Points, in no order, along strands that fork, close into loops and pass close to each other.
In the rows, zero is written as 128.
Two points are linked if the straight distance between their rows is under 105. Some points are linked to none.
tun: 156, 122, 104, 132, 130, 108, 122, 103, 117, 133, 118, 121, 141, 193, 118, 139, 121, 116, 171, 169, 116, 146, 78
toli: 103, 192, 81, 89, 145, 146, 126, 151, 141, 144, 141, 126, 160, 126, 133, 134, 84, 138, 117, 143, 153, 115, 129
vazu: 149, 194, 131, 107, 90, 141, 121, 128, 127, 166, 144, 134, 138, 150, 165, 140, 98, 154, 167, 134, 139, 115, 122
sutum: 89, 112, 138, 122, 138, 172, 142, 88, 62, 127, 123, 120, 107, 102, 135, 135, 132, 122, 118, 133, 152, 143, 123
Gul: 98, 144, 115, 124, 135, 184, 169, 125, 141, 153, 113, 137, 115, 121, 92, 137, 92, 155, 115, 89, 135, 120, 121
tov: 160, 112, 151, 157, 83, 121, 122, 83, 126, 155, 141, 131, 145, 99, 115, 134, 157, 114, 112, 161, 85, 105, 150
bobi: 128, 164, 87, 128, 116, 111, 99, 140, 98, 106, 157, 144, 125, 121, 151, 117, 119, 122, 140, 146, 142, 152, 117
baza: 139, 115, 142, 174, 139, 147, 141, 112, 131, 201, 110, 134, 125, 146, 99, 134, 130, 101, 123, 131, 90, 119, 173
gamav: 134, 116, 136, 117, 154, 86, 94, 135, 139, 108, 151, 123, 162, 109, 146, 115, 136, 140, 107, 180, 121, 167, 116
fip: 148, 101, 156, 114, 136, 161, 129, 82, 110, 169, 105, 117, 123, 113, 149, 103, 111, 120, 144, 125, 133, 166, 140
sele: 84, 108, 102, 114, 114, 150, 200, 155, 76, 81, 137, 114, 91, 120, 108, 139, 136, 151, 137, 83, 147, 173, 141
tuvu: 70, 163, 112, 98, 134, 140, 128, 170, 121, 162, 122, 127, 126, 132, 126, 120, 125, 116, 113, 129, 158, 115, 126
rase: 102, 89, 141, 157, 157, 126, 118, 129, 168, 151, 165, 129, 95, 153, 107, 123, 85, 139, 110, 137, 136, 117, 100
Pudup: 171, 127, 138, 114, 138, 104, 109, 102, 148, 163, 101, 133, 169, 166, 110, 130, 130, 124, 131, 170, 99, 168, 95
Tepi: 128, 113, 111, 128, 168, 125, 139, 146, 118, 107, 129, 97, 143, 140, 177, 122, 122, 106, 103, 178, 137, 114, 155
bev: 132, 97, 153, 140, 118, 139, 140, 86, 102, 133, 132, 98, 149, 99, 123, 133, 166, 89, 119, 171, 123, 113, 136
pofi: 110, 125, 159, 126, 155, 171, 130, 101, 81, 119, 104, 154, 110, 112, 192, 136, 155, 113, 113, 151, 131, 142, 126
teser: 133, 155, 114, 97, 82, 124, 104, 117, 146, 140, 150, 141, 143, 103, 109, 110, 90, 160, 121, 111, 117, 158, 120
Gibol: 165, 66, 157, 146, 143, 170, 132, 78, 148, 161, 105, 105, 103, 111, 135, 107, 98, 128, 121, 102, 110, 135, 174
Vavev: 125, 122, 111, 95, 139, 135, 129, 149, 156, 116, 167, 68, 138, 117, 128, 145, 86, 143, 121, 156, 109, 101, 133
nipok: 136, 109, 140, 137, 164, 88, 96, 129, 154, 105, 151, 117, 145, 140, 195, 130, 120, 106, 95, 186, 111, 142, 138
nove: 111, 167, 118, 163, 151, 130, 130, 174, 109, 110, 138, 90, 95, 177, 173, 119, 158, 107, 126, 142, 168, 99, 147
panu: 126, 93, 142, 134, 195, 136, 137, 121, 125, 95, 169, 90, 131, 114, 186, 159, 125, 100, 104, 165, 144, 99, 168
zim: 102, 109, 143, 101, 107, 120, 134, 169, 116, 136, 97, 148, 126, 175, 145, 82, 124, 166, 115, 94, 130, 155, 123
devid: 144, 99, 152, 139, 151, 176, 157, 119, 149, 144, 127, 96, 124, 103, 129, 140, 100, 149, 119, 119, 99, 106, 166
kikat: 151, 138, 170, 144, 125, 113, 98, 118, 164, 137, 111, 187, 134, 80, 131, 120, 145, 119, 101, 108, 126, 96, 154
sas: 90, 146, 85, 130, 146, 147, 169, 152, 78, 95, 168, 96, 119, 110, 84, 157, 180, 95, 141, 76, 194, 104, 150
gule: 158, 135, 133, 110, 110, 131, 117, 110, 108, 175, 115, 112, 135, 137, 124, 111, 126, 93, 173, 124, 110, 159, 135
Raba: 143, 123, 107, 106, 149, 138, 98, 93, 162, 135, 97, 147, 132, 95, 117, 127, 106, 70, 157, 136, 174, 112, 96
Diti: 157, 170, 133, 100, 109, 114, 86, 132, 156, 173, 120, 141, 134, 173, 159, 126, 88, 144, 124, 134, 108, 122, 151
nafi: 139, 119, 169, 161, 171, 143, 103, 77, 114, 116, 110, 182, 102, 120, 191, 134, 129, 108, 104, 144, 119, 156, 118
dugan: 163, 110, 126, 174, 143, 133, 136, 100, 162, 136, 107, 78, 115, 139, 145, 137, 156, 76, 136, 151, 142, 126, 141
geba: 164, 112, 161, 156, 114, 111, 100, 71, 142, 121, 143, 179, 126, 107, 166, 128, 125, 93, 132, 118, 136, 107, 152
lut: 152, 156, 72, 119, 96, 100, 111, 147, 138, 116, 145, 154, 119, 172, 111, 136, 70, 163, 169, 111, 111, 127, 112
zivip: 123, 171, 160, 131, 160, 115, 129, 160, 150, 128, 150, 144, 158, 75, 120, 143, 164, 126, 147, 108, 190, 97, 134
teru: 134, 143, 108, 69, 74, 150, 157, 115, 133, 137, 156, 94, 151, 108, 126, 113, 93, 158, 137, 117, 134, 154, 129
zenaz: 117, 163, 112, 88, 88, 132, 142, 156, 123, 129, 179, 70, 137, 128, 134, 136, 112, 162, 129, 135, 123, 125, 138
lirok: 140, 81, 166, 162, 138, 96, 124, 111, 166, 153, 167, 117, 113, 179, 132, 142, 118, 128, 116, 149, 120, 130, 102
Nas: 111, 159, 154, 106, 161, 117, 105, 159, 182, 165, 130, 113, 136, 139, 126, 160, 137, 95, 112, 134, 133, 78, 142
gopaf: 150, 109, 153, 180, 162, 117, 136, 117, 159, 151, 119, 149, 146, 125, 133, 138, 140, 117, 89, 148, 85, 123, 165
pesi: 158, 150, 87, 117, 98, 90, 98, 136, 154, 112, 133, 125, 98, 160, 98, 129, 110, 123, 187, 90, 119, 138, 86
Norab: 95, 135, 121, 111, 107, 138, 171, 153, 63, 99, 134, 121, 121, 120, 110, 141, 160, 147, 147, 124, 122, 160, 106
duro: 137, 154, 140, 160, 135, 117, 135, 119, 139, 110, 137, 170, 147, 142, 157, 132, 110, 173, 104, 177, 123, 114, 98
Bab: 150, 179, 138, 139, 91, 120, 143, 142, 125, 112, 135, 109, 152, 119, 98, 167, 152, 172, 140, 141, 88, 101, 105
guduk: 150, 90, 144, 140, 166, 119, 109, 95, 126, 121, 144, 133, 116, 103, 178, 141, 124, 73, 134, 139, 136, 108, 167
Lun: 108, 113, 92, 131, 116, 124, 138, 130, 174, 136, 150, 115, 120, 140, 80, 119, 94, 144, 115, 126, 145, 122, 84
boba: 136, 151, 118, 159, 130, 127, 144, 166, 145, 129, 130, 83, 133, 112, 122, 125, 164, 108, 138, 129, 126, 81, 182
Lifip: 137, 133, 154, 170, 125, 100, 115, 97, 141, 164, 140, 160, 158, 99, 153, 150, 178, 94, 88, 165, 113, 121, 156
gevon: 110, 193, 124, 130, 111, 97, 113, 175, 138, 149, 165, 114, 128, 146, 116, 156, 163, 147, 154, 130, 129, 123, 118
Susi: 115, 156, 84, 167, 130, 151, 160, 162, 113, 97, 125, 98, 123, 110, 101, 131, 168, 99, 146, 96, 170, 94, 156
Bubel: 112, 107, 168, 92, 132, 115, 126, 153, 131, 143, 99, 138, 159, 156, 109, 99, 144, 163, 121, 134, 121, 167, 95
vul: 119, 108, 150, 119, 138, 156, 128, 117, 124, 79, 57, 159, 76, 129, 133, 118, 124, 131, 108, 69, 128, 105, 119
Sidev: 139, 112, 159, 116, 128, 99, 101, 142, 162, 152, 125, 135, 176, 119, 124, 103, 133, 176, 96, 147, 107, 164, 122
koruv: 149, 113, 158, 103, 125, 120, 127, 141, 158, 146, 106, 121, 174, 102, 140, 107, 127, 149, 122, 125, 118, 120, 156
gapi: 140, 158, 102, 156, 119, 111, 108, 109, 172, 133, 112, 150, 159, 171, 132, 122, 104, 156, 95, 188, 111, 115, 102
Puru: 86, 133, 93, 146, 98, 147, 179, 145, 129, 161, 122, 144, 133, 150, 79, 108, 109, 145, 116, 95, 157, 110, 134
buv: 117, 169, 93, 132, 108, 127, 109, 114, 168, 172, 139, 107, 147, 170, 117, 139, 120, 158, 118, 192, 140, 123, 102
bure: 176, 143, 125, 132, 160, 105, 125, 140, 159, 86, 104, 142, 176, 136, 145, 172, 121, 140, 121, 179, 69, 123, 125
reda: 169, 136, 143, 106, 136, 114, 78, 126, 164, 127, 113, 136, 103, 168, 142, 128, 92, 124, 104, 112, 79, 122, 128
duve: 142, 143, 103, 91, 107, 121, 108, 150, 118, 124, 143, 132, 134, 152, 110, 133, 81, 177, 138, 118, 74, 149, 123
tef: 119, 112, 95, 139, 128, 126, 123, 149, 120, 91, 133, 146, 107, 110, 113, 120, 106, 117, 134, 95, 124, 98, 139
gufeb: 162, 144, 95, 139, 115, 107, 94, 136, 127, 80, 113, 154, 97, 126, 98, 123, 111, 134, 147, 99, 86, 164, 79
kigum: 168, 111, 148, 121, 168, 105, 115, 83, 165, 138, 96, 134, 164, 126, 155, 159, 138, 91, 105, 160, 100, 164, 117
livo: 111, 104, 126, 155, 133, 135, 131, 120, 104, 157, 120, 151, 129, 109, 96, 122, 121, 116, 146, 109, 110, 122, 156
dav: 128, 99, 94, 109, 154, 106, 102, 160, 141, 82, 148, 113, 130, 107, 112, 127, 89, 116, 120, 145, 111, 107, 121
diga: 115, 179, 158, 134, 130, 98, 101, 172, 135, 136, 144, 133, 128, 80, 107, 150, 190, 120, 142, 122, 125, 112, 128
Vap: 61, 93, 81, 115, 101, 141, 173, 129, 70, 88, 153, 114, 93, 98, 102, 125, 141, 134, 109, 76, 183, 164, 175
Davuk: 65, 181, 98, 106, 88, 140, 170, 166, 122, 149, 145, 140, 119, 166, 119, 118, 129, 147, 102, 114, 172, 121, 118
babog: 165, 110, 122, 97, 170, 130, 102, 86, 172, 111, 108, 130, 148, 93, 130, 131, 104, 101, 131, 149, 118, 144, 105
Roni: 136, 110, 110, 121, 125, 119, 123, 99, 152, 144, 136, 129, 147, 117, 82, 121, 119, 108, 156, 138, 154, 113, 85
Dudar: 138, 79, 173, 150, 124, 103, 131, 100, 93, 112, 97, 130, 135, 112, 142, 126, 199, 86, 146, 149, 133, 134, 127
kogu: 73, 150, 119, 116, 137, 147, 140, 154, 103, 172, 78, 145, 161, 100, 122, 102, 161, 112, 124, 125, 157, 143, 157
lov: 121, 122, 120, 109, 100, 131, 144, 153, 125, 101, 90, 173, 117, 158, 93, 106, 118, 165, 121, 71, 118, 139, 93
Voba: 104, 79, 130, 127, 126, 114, 120, 139, 87, 71, 121, 130, 115, 99, 139, 102, 138, 124, 116, 112, 115, 103, 169
golur: 113, 63, 140, 138, 119, 142, 151, 94, 84, 128, 101, 121, 120, 118, 99, 101, 152, 123, 159, 92, 177, 145, 135
Pem: 140, 141, 142, 137, 140, 166, 154, 137, 147, 152, 122, 115, 126, 134, 102, 150, 108, 156, 129, 123, 96, 130, 106
Tup: 75, 89, 109, 120, 97, 150, 155, 111, 79, 131, 158, 120, 120, 110, 108, 106, 141, 130, 126, 111, 175, 146, 132
dut: 100, 113, 127, 123, 109, 161, 124, 96, 102, 83, 93, 144, 65, 93, 140, 143, 126, 118, 101, 88, 129, 89, 143
zari: 158, 133, 162, 162, 129, 131, 121, 91, 121, 123, 113, 174, 109, 161, 160, 118, 122, 138, 114, 137, 104, 133, 101
tefog: 133, 150, 146, 135, 138, 134, 127, 128, 169, 142, 136, 134, 132, 85, 135, 118, 139, 127, 128, 116, 156, 126, 142
suvos: 124, 110, 125, 152, 108, 129, 144, 132, 105, 103, 119, 127, 111, 129, 139, 87, 158, 115, 171, 97, 189, 149, 114
dalu: 92, 127, 99, 125, 135, 134, 185, 166, 77, 85, 176, 85, 115, 144, 117, 136, 159, 136, 140, 85, 188, 135, 145
metan: 81, 119, 157, 117, 140, 181, 124, 107, 85, 112, 126, 151, 55, 105, 149, 158, 112, 131, 118, 95, 121, 127, 131
lafan: 180, 100, 147, 152, 126, 98, 122, 98, 139, 124, 148, 108, 135, 191, 144, 151, 128, 123, 152, 180, 106, 118, 100
rara: 141, 152, 121, 154, 103, 91, 112, 157, 119, 140, 158, 116, 141, 151, 100, 154, 141, 152, 159, 139, 87, 106, 131
solu: 119, 162, 105, 118, 90, 120, 144, 139, 106, 92, 146, 135, 133, 122, 95, 158, 139, 158, 153, 133, 105, 134, 76
betu: 150, 119, 153, 94, 141, 136, 110, 142, 157, 101, 81, 143, 78, 164, 130, 113, 103, 125, 116, 69, 111, 117, 104
zito: 118, 151, 112, 115, 87, 139, 144, 134, 111, 172, 91, 111, 155, 118, 102, 100, 151, 125, 141, 125, 133, 148, 132
mes: 133, 80, 139, 132, 128, 106, 144, 139, 70, 85, 126, 127, 147, 105, 135, 114, 180, 108, 151, 137, 146, 109, 136
vid: 100, 126, 129, 89, 159, 146, 129, 170, 117, 123, 128, 113, 98, 125, 140, 119, 117, 140, 134, 87, 116, 168, 131
Fakil: 142, 115, 131, 135, 109, 114, 118, 141, 95, 117, 115, 149, 102, 157, 150, 80, 140, 145, 143, 100, 140, 179, 115

A fork is a point with three links, a tip a point with one. Leave the first point through the second and follow the links. Name the first fork or tip that comes.
gufeb; pesi: tef
tef; dav: gufeb
Davuk; Puru: tuvu

A piece is two or more points that can be reached from each other along the links. Count, over all rows, the pieces, the separate loops (a circle has one, a figure eight two, a Y none), the forks (points with three links) and the tips (points with one).
pieces: 4
loops: 5
forks: 8
tips: 6
